Points on a hilly landscape, in no order, each with its height.
From any point a ball takes the steepest step (drop divided by distance) to one of its 5 nearest points. It stops when none of these is lower. Distance is the straight distance between rows; heights are no part of it.
Z49 (h 67.9): [ 38 -28 -19 -22   0   6  13 -38  25  -8 -32  15  -9 -27 -16  18   1   4
   6  14  15  12]
Z63 (h 37.6): [ -1   8  -7   7  10   5 -11  -6   8   1  27  -1  -9  24   1  -9 -15  -9
  -4  -4  -1   7]
Z800 (h 19.8): [-39  26  20   5   3 -16 -13  36 -11   6  14  -5   0   0   4 -11  16  -4
   6 -23 -10 -11]
Z660 (h 49.3): [  9  33 -11  -5  19   5 -37 -22   8  11  39  -4  -6  37  -5  -5 -31 -14
  -1   7   6  14]
Z820 (h 60.0): [ 38 -18 -19 -22   0   5   5 -38  18   3 -19   4 -10 -11 -18  16  -3  -8
  -7  19  15  13]
Z982 (h 18.9): [ -3   4   0  -3  -1   6  -1  -3   0  -6  12  -2  -1   9   1   6  -4  -7
   2  11 -11   5]
Z251 (h 54.1): [ -7  34 -11  11  14   1 -32  -3   2   5  40   5   1  34  -2 -17 -20 -19
  10  -1   0   5]
Z885 (h 30.4): [ -3 -20   4   4 -12  -7  16  10  -1  -3 -20   2   4 -25  14  -3   8   8
  -2  -4  10  -7]
Z326 (h 21.0): [-8  0 -8  4  3  1 -2  3 -2 -3 17  2  4 14 -1  5 -5 -9  1 -1 -6  1]
Z878 (h 22.9): [-29  36  15  11  -1 -11 -12  23 -11  14  28  -8  -5  20   3 -22   7  -5
   9 -18  -9 -10]
Z280 (h 37.5): [ -4 -28   2  -3 -15  -6  27  -1   5  -1 -26  -2  -1 -29  14   7   8  13
  -3  -2   6   0]
Z299 (h 56.6): [ 23 -11  -7  -4  -1   2  11 -15   8   5 -25  -5  -2 -25  -2  17  -5  11
  -5   6   9   2]
Z991 (h 41.4): [-14  -1   6   7   2  -3   5  12 -11  -9  -2   9   6  -1  -3  -4   8  -4
  -1   1  -3  -7]
Z429 (h 26.1): [ -8 -14  11   4 -10  -4  18  14  -8  -5 -20   8   8 -20  15  -9   8   6
   0  -1   6  -9]
Z722 (h 53.2): [ 35 -28 -10 -10  -9   8  21 -23  11  -4 -37   5  -6 -26  -7  15  11  18
   7   6   0   1]
Z191 (h 65.9): [ 31 -19 -13  -5  -1   6  13 -21  10  -1 -29   3  -9 -20 -14  20   1  10
  -3   9  10   8]
Z566 (h 33.3): [ -3 -21   6   0 -13  -7  18   8   6  -4 -19   1   0 -27  14   2   8   8
  -1   0   6  -4]
Z150 (h 27.8): [-16 -21  18  -5 -10 -10  19  16 -16   0 -28   3  10 -26   9 -14  21  15
   2 -10   0 -15]
Z223 (h 32.6): [-15  -7  16  11   3  -4  12  19 -16  -5 -16   5   6  -6   4 -10  17   8
   0  -1  -3 -14]
Z21 (h 33.7): [ -4 -29   6  -6 -16  -8  30   1  -1  -3 -25  -5  -3 -32  14  16  14  17
  -5  -4   0  -5]
Z122 (h 36.5): [ 13   7 -11  -2   8  17 -11 -14  11   0  21  -8  -7  24  -2  -2 -16   1
  -3   5 -10  12]
Z131 (h 43.2): [-22   2  12  11   6  -8   2  19 -14  -4  -8  -2   3   1   0  -2  13   2
  -4  -6  -5 -16]
Z3 (h 26.2): [-5  1 -5  3  2  6 -3 -2  4 -3 19  0 -1 16  0  1 -4 -7 -2  4 -7  5]
Z654 (h 53.1): [-28   6  18   7   5 -15 -10  31  -9   1   2  -4   5   5  -1   0  16   2
  -2 -18  -7 -15]
Z643 (h 29.3): [ -1  22 -12  10  11   2 -24  -4   9   3  33   0  -3  27   1  -7 -26 -15
   2  -2   6  12]
Z244 (h 14.5): [-38  36  19   9   4 -20  -9  35 -18   9  30  -5  -2  12   4 -24  19 -10
   7 -17 -14  -7]
Z592 (h 18.4): [-24  35   9  17   0  -8 -16  18 -12  11  27  -5  -4  28  -1 -21   5  -2
  10 -13  -9  -9]
Z242 (h 61.2): [  6   2   1  -5   1  12  -3 -10   2   1   2  -2   6  -2  -1   8  -7  -5
   4  19  -4  10]
Z663 (h 58.6): [ 32 -20 -11  -7  -6   3  19 -21   9  -2 -32   0  -9 -24  -8  15   1  13
  -4   5   3   1]
Z273 (h 11.4): [-38  30  14   5   2 -13 -14  30 -15  12  24  -6   0   9  -1 -19  15  -1
   9 -19 -12  -7]
Z111 (h 66.3): [ 34 -17 -16 -10   0   5  11 -29  11   1 -24   6  -7 -18 -17  17  -4   6
  -4  12   9   7]
Z528 (h 66.2): [ 37 -30 -16 -15  -7   6  20 -27  18  -9 -35   7  -3 -26  -9  14   6  15
   5   8   8   6]
Z73 (h 45.2): [ -5  -7  10   6   0  -5  12  12  -8 -10 -15  11   3 -15   5 -11   5   4
   3   1   5  -8]
Z639 (h 65.2): [ 32 -16 -11 -14   0   2   8 -27  13   2 -25   5 -10 -22 -13  18   2   5
  -9   9  12   7]
Z838 (h 35.5): [  5   6  -9   3   5   8 -10  -6  10   1  24  -4  -6  18  -2   3 -14  -9
  -7   0  -7  11]
Z859 (h 49.1): [ 29   0  -6 -14   3  19  -9 -23   5   0   0   2  -4  11  -3   6 -10  -5
   2  15   0  11]
Z443 (h 46.0): [-17   2   4   5   6 -10  -1  15 -12  -7   2   1   6   7  -4  -6   5  -4
  -7  -4  -2  -9]
Z157 (h 24.3): [-17  35   3  21   4  -4 -20  14 -15   9  32   4  -4  30   2 -21  -5  -3
   9 -11  -5 -10]
Z567 (h 55.0): [ 26  14 -13  -8  12  21 -16 -21  11  -1  16   2 -10  25 -12   0 -18   1
  -3   9  -7  13]
Z970 (h 52.3): [ 18 -27  -6  -6 -12   5  21 -16   7  -5 -34  -2  -5 -29  -1  21  12  22
   0   5  -1   2]
Z665 (h 41.6): [-17   5   4   3   5  -8   1  14 -12  -7   7   0  10  10  -4   0   8  -9
  -4  -7  -6 -12]
Z351 (h 28.1): [ -7  -2   0   0   1   7   4   2   0 -10   2   5   2  -5  -3  -1   5  -4
   1   9  -1  -1]
Z452 (h 12.2): [-27  19   8   4  -5  -6 -14  22 -13   9  20  -7   5  19  -3 -10   4  -6
   3 -15  -6 -12]
Z449 (h 38.8): [ 15   4  -9  -3  11  18 -12 -15   7  -4  12  -1  -8  18  -9  -1 -11   2
  -4  10 -11  15]
Z263 (h 40.1): [ 38  -3  -9 -16   2  14  -4 -27   7   9  -8  -3   1  -2  -6  10  -9  -7
  -2  12   9  14]
Z391 (h 48.4): [ 25   6  -1  -7   3  21 -10 -20   6  -1   8   0  -1  15  -6   0 -10  -5
   1  11  -5  14]
Z906 (h 22.5): [-13  -8  16   7  -3  -1  14  17 -12  -3 -17  10   2 -14   5  -9  14   8
   1  -1   0 -14]
Z932 (h 39.1): [  3  33 -12   3  15   5 -32 -16   8   9  38  -4  -2  32  -7  -5 -31 -18
   1   5   5  14]
Z782 (h 40.2): [ -2  -6   0   3  -2   1   5   4   7  -5 -14   6   1 -21  10   0   0   5
   7   7   7  -1]
Z699 (h 35.4): [ -9  12  -3   8  -3  -3 -12  13  -9   6  28  -3   5  21   2 -14  -5 -12
   5 -13   2  -6]
Z256 (h 58.1): [-21   6   7   7  -1  -5  -8  19 -13  -4   7  -2   9  13  -6   0   5 -10
  -6 -10 -10 -10]
Z762 (h 44.7): [ 16  20 -14  -8  22   9 -23 -18   9   1  23  -1  -9  29  -9   4 -27  -3
  -7   5  -3  15]
Z402 (h 61.5): [ 13 -22  -2  -3 -13  -3  22 -10   9  -4 -29  -1  -7 -24   6  18   4  14
  -3   3   1  -1]
Z439 (h 44.9): [ -9  23  -6  15   1  -4 -17   7  -5   7  32   3   1  27  -1 -19 -12 -12
   8 -12   6  -6]
Z904 (h 14.1): [-20  39   9  21   7  -6 -14  18 -18  14  35  -5  -8  31  -2 -22   0  -8
  10  -8  -8 -12]
Z969 (h 37.0): [ -5  25  -4  12   3   1 -16   8   2   1  30   4   1  32  -2 -15 -18 -13
   1  -6  -1   0]
Z734 (h 49.6): [ 31   5 -11  -6   9  25 -14 -22   8  -2   7   2 -10  22  -7   2 -14   0
  -1   8  -3  14]
Z28 (h 49.0): [  9 -13   3  -2  -8  -4  11   1   7   3 -21  -3  -2 -25   8  10  -2   9
  -2   6   9   5]
Z208 (h 67.8): [ 7  0  0 -6 -1  4 -1 -7  5 -1 -8  0  2 -7  4 11 -5 -2  5 17  3  9]
Z973 (h 63.9): [ -7 -27  11  -4 -16 -12  23  11  -9  -2 -25   1   8 -30  15  -4  11  11
  -3  -9   6 -10]
Z972 (h 21.9): [-29  24   8   6  -3  -7 -16  21 -15   9  22  -7   3  16  -2 -15   4  -5
   6 -15  -7  -9]
Z562 (h 28.2): [-14   4   2   4   4   1   3   4  -5 -10   7   4   9   3   0  -1   2  -9
  -4   7  -6  -1]
Z863 (h 32.8): [  3   3  -5   1   4  15  -6 -10   8  -3  16  -5  -2  15   0   2  -7  -4
   1  12  -8  15]
Z862 (h 41.7): [ -1 -11   1   0  -5  -5  11   3   8  -2 -19  -2  -2 -23  11   5  -1   8
   2   6   9   3]
Z151 (h 47.3): [ 13  10  -7  -2  10  13 -10 -14  13  -3  21  -4  -9  23  -3   0 -16  -1
  -6   3  -5  13]
Z587 (h 27.2): [-14   6  -5   1   1  -4  -4   7  -4  -3  23  -3   5  20  -1  -1  -6 -12
  -7  -8  -3  -1]
Z31 (h 21.8): [-8 -3 -1 -1 -1  6  4  3 -6 -5 12  3  4  6 -3  3  3 -6 -2  6 -6  2]
Z738 (h 33.5): [  6   6 -10  -1   4  13 -10 -10   7   1  19  -3  -5  18  -4  -1 -11  -3
  -2   3  -9  14]
Z258 (h 44.4): [-23   2  10  14   6  -9   6  21 -11  -9 -10  -1   6  -2  -1  -3  14   5
  -4  -4  -6 -16]
Z826 (h 49.2): [ 11  20 -16   2  15   7 -17 -13  11   2  27  -3  -6  28  -1   3 -24  -2
  -7   5  -1  18]
Z968 (h 68.0): [ 36 -26 -20 -20  -3   7  16 -31  21  -5 -30  12 -12 -26 -15  16   3   4
   2  12  12   8]
Z604 (h 41.1): [ 16  29 -14  -8  20   6 -27 -24  10  12  33  -2  -2  34  -6   1 -26  -8
 -10   5   5  19]
Z266 (h 52.6): [ 15  -6  -7  -6   1   0   1 -10   7   3 -18  -4   2 -17  -2  12  -9   5
  -3  10  11   6]
Z336 (h 36.0): [ -5 -30   4  -9 -15 -11  32   0   0  -9 -32  -5   1 -41  10  16  18  14
  -4   0  -2  -7]
Z267 (h 38.1): [ -7   2  -9   6   2  -1  -6   5   0   0  27  -5   1  20  -1  -2  -4 -10
  -4  -8  -3  -2]
Z383 (h 38.2): [ -5 -31   8  -6 -15  -8  22   9  -1  -4 -23   1   8 -31  16   1  11   7
  -6  -8   6  -4]
Z395 (h 23.5): [-23 -12  26  10   3  -7  17  21 -14  -1 -18  -2   7 -11   2 -14  23  11
   5  -9  -8 -18]
Z555 (h 8.3): [ -7 -32   6 -11 -14 -10  27   7  -5  -7 -28   0   5 -33  14  12  18  13
  -4  -5   5  -6]
Z844 (h 37.4): [ 42  -7  -4 -17   7  11  -4 -29  10   1  -4   4  -2   8  -4   7  -8 -13
   0  14   9  13]
Z110 (h 54.7): [ 13 -17  -1  -1  -6   1  10  -4   7   0 -26  -1  -7 -21   8  11  -1  14
  -1   5   8   0]
Z856 (h 44.5): [  3 -19   4  -1 -11  -6  18  -1   5  -4 -21   0  -2 -30  13   7   4  13
  -4  -1   5  -5]
Z554 (h 31.5): [  3  16 -10   6  10   3 -23  -5  12   4  31  -1  -8  27   2  -6 -23  -8
  -1   0   3  10]
Z538 (h 34.1): [-2  3 -2 -1  1  5 -1 -5  1 -6  1  5  6 -1 -2  5 -1 -7  1 16 -3  7]
Z50 (h 43.5): [ -2  10  -8  10   1   2 -12  -1   8   4  29   0  -2  26  -1  -8 -15 -11
  -7  -9   3  10]
Z723 (h 72.9): [ 39 -30 -17 -15  -4  10  13 -30  24 -11 -35   9  -5 -24 -15  16   4  11
  13   7  11   6]
Z992 (h 44.0): [-20  -1  12  10   5  -4   5  16  -9  -4 -12   7   0  -1   0  -5  12   4
  -1  -1  -4 -15]
Z934 (h 41.2): [  8 -25  -1  -7 -17  -2  22  -6   9  -2 -28  -6  -3 -32   9  15  14  17
  -1   1   0  -2]
Z307 (h 39.8): [-6  0  4 -1  0  6  1 -4  0 -5 -6 10  6 -4  2  5 -1 -1  2 14  1  4]
Z6 (h 46.6): [  9 -28   2  -8 -20   3  29 -11   5  -7 -36  -4  -3 -34   5  17  20  20
   4   2  -4   0]
Z252 (h 64.8): [ 31 -18 -17 -18  -2   2   9 -32  17   4 -20   4  -9 -19 -20  18   0   0
  -4  14  12   5]
Z328 (h 46.5): [ -8 -22  11  -6 -12  -8  23  13 -10  -2 -22   4   6 -25  12  -9  16   7
  -3  -4  10 -14]
Z638 (h 54.4): [ 11  -5  -4  -6   0   6  -2 -12   7   4 -14  -1   4 -17   2  14  -7  -1
   0  12   8   7]
Z700 (h 47.8): [-4  0  0 -2  0  8  1 -4  6 -5 -8  2  4 -6  7  4  0 -2  3 15  0  5]
Z876 (h 24.9): [ 37 -12 -10 -20   3   8   3 -31   9   9  -6   0   0   1  -8  11 -10 -10
  -4  17  16  10]
Z637 (h 65.1): [ 36 -23 -19 -23   0   3  11 -37  23  -3 -20   9 -12 -16 -19  18   1   4
   0  19  12  13]
Z386 (h 64.0): [ 39 -16 -17 -19   4   1   8 -34  15   4 -12   3  -6  -7 -17  17  -3 -10
  -5  15  17  11]
Z33 (h 47.5): [-19   6   4   5   2  -7   0  15 -11  -3   8   0   8  10  -6   1   4  -6
  -5  -9  -6 -10]
Z446 (h 48.2): [-16   7   0   2  -4  -5  -8  14 -11   1  16  -2  11  19  -4  -3   0  -9
  -4 -15  -5 -10]
Z535 (h 62.6): [ 18  12 -13  -4  13  16 -16 -19  12  -1  18  -4  -9  24  -5   2 -18   0
  -8   8  -5  15]
Z896 (h 21.1): [-27  14  10   5   1 -13 -10  27 -12   3  10  -7   4  10  -4  -3   8   2
   1 -15  -6 -14]
Z894 (h 43.6): [  6  11 -12   5  11   7 -15  -9  10   2  28  -1 -10  26  -3   0 -19   1
  -6   0  -2  13]
Z25 (h 38.3): [ 10   0  -2  -5   1  16  -4 -15   6  -4   6  -3   4   6  -2   6  -7  -3
   4  14  -7   8]
Z988 (h 50.8): [ 22 -31  -7  -6 -14   2  20 -15   8  -8 -34  -3  -6 -29   0  16  13  21
   4   4  -2   3]
Z79 (h 54.6): [ 15 -12  -1  -4  -5   1   4  -9  12   4 -21  -5  -6 -23   4  13  -3  10
  -4   8  10   5]
Z618 (h 50.1): [ -4  16  -8  10   1   1 -17   7   3   4  30   4   3  25   0 -12 -13 -14
   2 -12   4   2]
Z952 (h 32.4): [-15   3   0   5   1  -1   2   9  -8  -7   8   1  10  10  -3   0   7  -9
  -6  -5  -7  -7]
Z437 (h 49.9): [ 0  2  0 -2  1 12 -2 -8 -1 -3 -1 -3  2 -1  0  5 -6 -3  3 16 -7  8]
Z103 (h 32.1): [-11  11  -1   4  -3  -3  -7  15 -10   2  24  -3   6  20  -2  -8  -4 -12
  -5 -11  -1  -5]
Z504 (h 32.9): [-13 -17  10   1 -10  -5  17  12 -10  -2 -26   3  11 -21  14 -12  14  10
   0  -9   4  -9]
Z999 (h 19.2): [-13 -12  11   3  -5  -3  17  12 -10  -2 -25   6   5 -19  11 -14  13   8
   1  -3   3 -17]
Z600 (h 61.1): [ 26 -16 -11  -6  -4   3   9 -19   9   1 -28  -1  -9 -24 -10  20   0  13
 -10   9  10   6]
Z739 (h 74.9): [-30  44  15  15   3 -15 -16  29 -16  11  37  -8  -9  27   6 -24  12  -9
   7 -13 -21  -6]
Z433 (h 41.8): [-17  -6  19   9   6  -5  12  17 -11  -6 -16   6   6  -8   3 -10  11   6
  -1  -2  -3 -12]
Z309 (h 42.3): [-11   2  -5   6  -6   1  -6   4   4  -2  25  -1   4  17  -1  -3  -6 -11
  -5  -1  -7   2]
Z294 (h 34.9): [ -6 -32   8 -13 -16 -12  30   5  -3 -15 -32  -1   2 -41  10  13  22  13
  -8  -5  -2  -6]
Z548 (h 17.9): [-24  27  11   6  -2  -6 -15  22 -16  12  22  -6   0  21   1 -19   5  -5
  11 -17  -9  -7]
Z656 (h 38.0): [-10  -4   5   7   0  -1   9  11  -3  -9 -12  12   6 -10   2  -5   6  -3
   2   5  -2  -5]
Z125 (h 23.2): [ -2  28 -12  13  12   1 -26   1   6   8  38   5  -1  28  -1 -14 -26 -20
   6  -2   3   9]
Z753 (h 55.7): [ 15 -20  -5  -3  -7  -3  15  -5   9   2 -23  -3  -8 -24   7  12  -1  14
  -4   5   8   4]
Z175 (h 50.6): [ 30   1  -4 -12   3  19 -12 -24   5   3  -3  -1   2   9  -3   4 -11  -3
   3  14   1  13]
Z516 (h 35.3): [  8   0  -5  -5   4  15  -9 -15   3  -2  10  -7  -2   5   0   4  -9  -3
   3  12 -10  13]
Z469 (h 28.9): [-14  30   0  16   3  -5 -15  15 -13  12  30   1  -3  31  -3 -24  -5  -5
   9 -11  -2  -9]
Z199 (h 60.1): [ 38 -18 -16 -15   5   4   7 -36  11   4 -22   3 -10 -15 -20  16  -6  -4
  -6  11  17  12]
Z633 (h 47.1): [ 29  -5 -10 -10  -1  13  -6 -19   4   3  -5  -2   3   2  -4   9  -8  -4
   2  15   6  12]
Z730 (h 13.0): [ -6  32  -9  17   9   2 -26   5  -1   4  35   7  -4  30   0 -21 -16 -21
   6  -5   0   1]
Z168 (h 39.9): [ -1  34 -10   4  17   4 -36 -17   7   8  44   1   1  34  -2  -3 -30 -21
   6   8  -1  16]
Z558 (h 31.8): [  1  17  -8  10   7   0 -17   1  12   1  36   3  -2  25   2  -8 -22 -11
  -2  -6   0   8]
Z912 (h 3.4): [ -7  32  -8  14   7  -4 -19   6  -4   7  33   8  -3  28  -7 -19 -13 -12
   8  -9   0  -6]
Z91 (h 23.3): [-29  17  16   7   2 -12 -13  35 -12   5   7  -8   7   8   1  -4  13  -1
   4 -23  -7 -12]
Z444 (h 58.3): [ 19 -16  -5   0  -9   3  15 -14  11  -1 -33  -7  -5 -24   3  16  -1  17
  -6   4   5   4]
Z698 (h 74.3): [-12 -29   8 -11 -14 -15  24  13  -8  -4 -29   1  14 -30  13  -3  17  14
  -4 -15   5 -11]
Z178 (h 20.5): [ -1  25  -8  14   5   0 -22   3   3   7  36   6  -1  28   2 -13 -19 -14
   6  -7   0   2]
Z854 (h 33.1): [ -2  28 -10   1  15   2 -32  -8  11   8  38   2  -5  29   1  -5 -25 -15
   0   3   3  14]
Z468 (h 27.4): [-34  42  20  17   2 -21  -7  35 -18  10  38  -5  -1  15   7 -24  17 -12
   2 -20 -19  -7]
Z72 (h 42.1): [-31  37  12  17   1 -12  -8  24 -15  10  38  -6  -3  19   8 -23  11 -10
   7 -13 -16  -5]
Z30 (h 14.8): [-32  19  16   5  -2 -13 -11  26 -13   7  15  -5   6  11  -1 -12  13  -2
   7 -21 -10 -15]
Z399 (h 43.3): [ -8 -10  13   8   2  -2  13  15  -7  -7 -15  10   1 -10  10 -12  10   6
   3   1   1 -13]
Z747 (h 33.4): [-10  -5   3   4   1   4   9   6  -2 -10  -9   8   4 -12   6   0   4  -7
   4  11   0  -4]
Z217 (h 13.3): [-22  24   4  11  -5  -6 -15  19 -14  10  26  -3   2  26  -2 -19   1  -5
   8 -15   0 -11]
Z831 (h 51.8): [-29   3  21  13   7 -15  -7  30  -9   0  -5  -4   5   5   3  -1  18   3
   2 -18 -10 -13]
Z440 (h 31.9): [-25   9  14  11   2 -12  -7  25 -10  -3   4  -4   9  11  -1   3  11   1
  -2 -20  -9 -15]
Z686 (h 42.0): [ 41   0  -8 -13  10  19 -11 -26   8   2   3   0  -3  18  -7   6 -12  -9
   3  15   4  14]
Z813 (h 35.6): [  0 -31   2  -7 -13  -7  31   0   0  -9 -28  -6  -4 -34   9  13  19  17
  -3   1  -1  -4]
Z248 (h 40.7): [-24  -3  16  16  10 -10   5  25 -13  -2 -10   0   4   3  -1   0  14   7
  -2  -9  -7 -18]
Z189 (h 23.1): [-5  1 -2 -1  3  9 -2 -2  2 -9  5  4  6  1  0  6  0 -7  2 15 -9  7]
Z166 (h 50.5): [ 21  -5  -7  -9  -3   6  -4 -18   1   7 -12  -4   2  -7  -4  15  -8   0
   1  15  10   8]
Z806 (h 14.3): [-21  27   6   6  -5  -5 -10  22 -10  14  27  -5   2  20  -1 -21   5  -3
   6 -14  -3  -9]
Z288 (h 55.1): [ 27 -15 -11  -9  -2   4   3 -20   7   7 -21  -5  -1 -12 -11  16  -5   4
  -5   9  13   4]
Z104 (h 52.4): [ 27 -34  -8  -7 -15   3  19 -22  10 -12 -39   2  -4 -28  -5  19  10  16
   4   4   2   2]
Z752 (h 57.5): [-34   9  23  11   5 -15 -12  38 -13   0   3 -10   4   3   3  -2  13   1
   1 -21  -6 -16]
Z174 (h 13.2): [-35  24  18   6  -3 -17 -13  34 -10  11  17  -9   3   9  -2 -16  12  -4
  11 -20 -10  -7]
Z786 (h 57.2): [  8 -28   1  -7 -15  -4  23  -5   5  -2 -24  -4  -8 -30   8   9   8  19
  -4   0   5  -1]
Z145 (h 34.7): [-26   0  23  14   7 -13   6  25 -18  -2 -12  -4   3  -4   5 -10  21  11
  -2 -13  -9 -14]
Z930 (h 36.9): [  7  25 -13   4  16   8 -29 -14  14   6  33  -3  -6  25  -4  -2 -27  -9
  -6   2   3  18]
Z693 (h 57.0): [ 11   1  -6  -5   0  10   1 -11   3   3 -10  -3   0 -11   5  14  -6   1
   1  16   5  10]
Z544 (h 9.7): [-17 -25  14  -9 -12 -12  18  15 -11  -5 -29   0  16 -30  13  -9  21   8
  -1 -12   5 -15]
Z909 (h 40.9): [  0   6 -12   5   4   7 -10  -4  11   0  29  -3  -2  22  -3   2 -13  -5
  -4  -2  -6   7]
Z182 (h 48.9): [  7  36 -11  -5  21  10 -38 -25   5  13  47  -2  -3  40  -2  -7 -31 -24
   2   8   1  13]
Z646 (h 46.9): [ 21   8  -9  -8   8  21 -17 -19  10  -4  13  -1 -10  25  -8   2 -12   2
   0   9  -6  15]
Z794 (h 45.1): [-20   4  13  12   3 -12   1  21 -13  -4   2   2   9   8  -4  -1   7  -4
  -5  -9  -7 -16]
Z586 (h 46.8): [ 21  19 -15  -7  18  12 -24 -26  14  -2  20  -2  -9  29 -14   2 -22   0
 -11   9  -3  14]
Z962 (h 44.8): [-25  -2  19  14   7 -14   0  29 -13  -3  -6  -3   3   3  -2  -3  18   4
  -3 -15  -9 -16]
Z100 (h 28.0): [  0  20 -10  12   6   0 -17  -1   7   5  38   1  -5  27   5 -12 -21 -14
   1  -5   4   5]
Z517 (h 50.3): [  8  -6   3  -1  -4   0   3  -3   6   2 -21   0  -3 -23  10   8  -6   5
   0   6   9   6]
Z534 (h 17.2): [-36  36  14  11  -1  -9  -9  31 -16  10  31  -9  -6  16   4 -20  15 -10
   8 -17 -15  -6]
Z376 (h 48.8): [ 16 -24  -2  -7 -13   0  25 -12  10  -7 -32  -4  -6 -33   3  18  11  20
  -1   2  -2  -1]
Z659 (h 36.6): [ -5   1   1   3  -3   1   2   2   3  -7  -8   6   4 -10   6   6  -4  -3
   5  12   5   2]
Z245 (h 42.5): [ -7 -27   8  -7 -16 -10  25   8  -6  -5 -27  -1   0 -26  18   3  14  11
  -5  -6   6  -5]
Z286 (h 33.9): [ -4 -17   4  -2  -9  -2  13   5   1   0 -18   7  -2 -23  13  -3   3   7
   5   0   9  -2]
Z36 (h 33.0): [-18   0   1   2   2  -5  -2  11 -11  -5  16  -1   8  13  -5  -1   0  -9
  -4  -7  -6 -10]
Z690 (h 9.0): [-18 -15  18   6  -4  -4  16  14 -16  -2 -19   6   3 -18   8 -18  19   9
   3  -5  -1 -16]
Z165 (h 41.5): [-14 -33  10  -9 -10 -18  26  11 -10 -13 -36  -3  13 -41  10   9  24  19
  -5 -11   3 -14]
Z40 (h 40.3): [ 20   4  -4  -3   4  16 -12 -15   5  -3  11   1  -1  13  -4   1 -11  -1
   1   7 -11  14]
Z564 (h 9.2): [-16  24   5  11  -1  -4 -14  16 -14  10  28   0   1  26   1 -23  -4  -9
   8 -13  -4 -11]
Z927 (h 57.3): [-14  -6   7   9   3  -2   8  17 -11  -9 -11   9   4  -6   5  -7   8   1
   2   1  -1  -9]
Z766 (h 54.3): [ 26  -8  -6 -10   0   5   4 -17   8   4 -19   0   3 -17  -2  15  -7   5
  -6   9  14   7]
Z612 (h 37.9): [-13   0   7   6   4  -1   9  12 -11 -13  -5  10   5  -4   2  -1   8  -2
   0   7   0  -4]
Z834 (h 73.4): [-22  12   5   3  -5  -8 -10  19 -11   6  19  -7   6  19  -3 -10   1  -7
   1 -14   1 -11]
Z401 (h 59.7): [ 24 -20 -13  -4  -7   2  16 -11  12  -3 -30  -3  -8 -23  -4  18   1  18
  -3   5   5   3]
Z994 (h 50.7): [ 26   1  -1 -13   0  16  -3 -19   3   3  -6  -5   6  -2  -1  10  -8  -3
   3  17   7  13]
Z428 (h 46.7): [ 37 -15 -12 -18  -1   0   4 -28   9   8 -14   1  -2  -9 -14  11  -6  -5
  -9  16  13  12]
Z702 (h 23.8): [-15   2  -2   2  -1   0   0   8  -5  -4  18  -1   6  17  -5   2  -2 -10
  -5  -2  -5  -2]
Z829 (h 70.8): [ 37 -24 -14 -13  -4   4  16 -27  16  -4 -32   6 -11 -27 -14  19   5   9
   0   7   9   5]
Z158 (h 33.8): [-18 -29  15  -7 -11 -20  26  13 -14  -4 -36  -2  17 -34   7  -4  23  15
  -1 -17   6 -17]
Z185 (h 37.1): [ -5  -4   5   6  -1   3   5   6  -3  -5 -15  10   3 -18  10  -6   1   3
   3   5   6  -3]
Z53 (h 15.4): [ 0  0 -2  0  0 11 -3 -7  4 -1  6 -1  3  6 -1  4 -3 -4  4 12 -9 10]
Z370 (h 19.5): [-20 -16  22   4  -5  -9  19  18 -20   1 -23  -1   6 -21   8 -18  20  13
   5  -9  -5 -16]
Z277 (h 39.5): [ 39  -3  -2 -18   0  15  -5 -25   2   5  -1  -1   1   1  -7   7 -12 -12
  -1  14   8  12]
Z434 (h 50.4): [-16 -25  13 -12 -16 -16  22  13 -12  -7 -30   0  11 -33  11  -1  20  17
  -4 -15   6 -13]

For each start below, name the point where the ball stops.
Z131: Z690
Z766: Z876
Z829: Z555
Z927: Z53
Z693: Z876
Z604: Z912
Z104: Z555
Z638: Z876
Z258: Z690

Two balls start at each pair of points below. Name the first point that both come to, or write -.
Z517, Z444: Z862
Z63, Z854: Z730
Z79, Z782: Z286
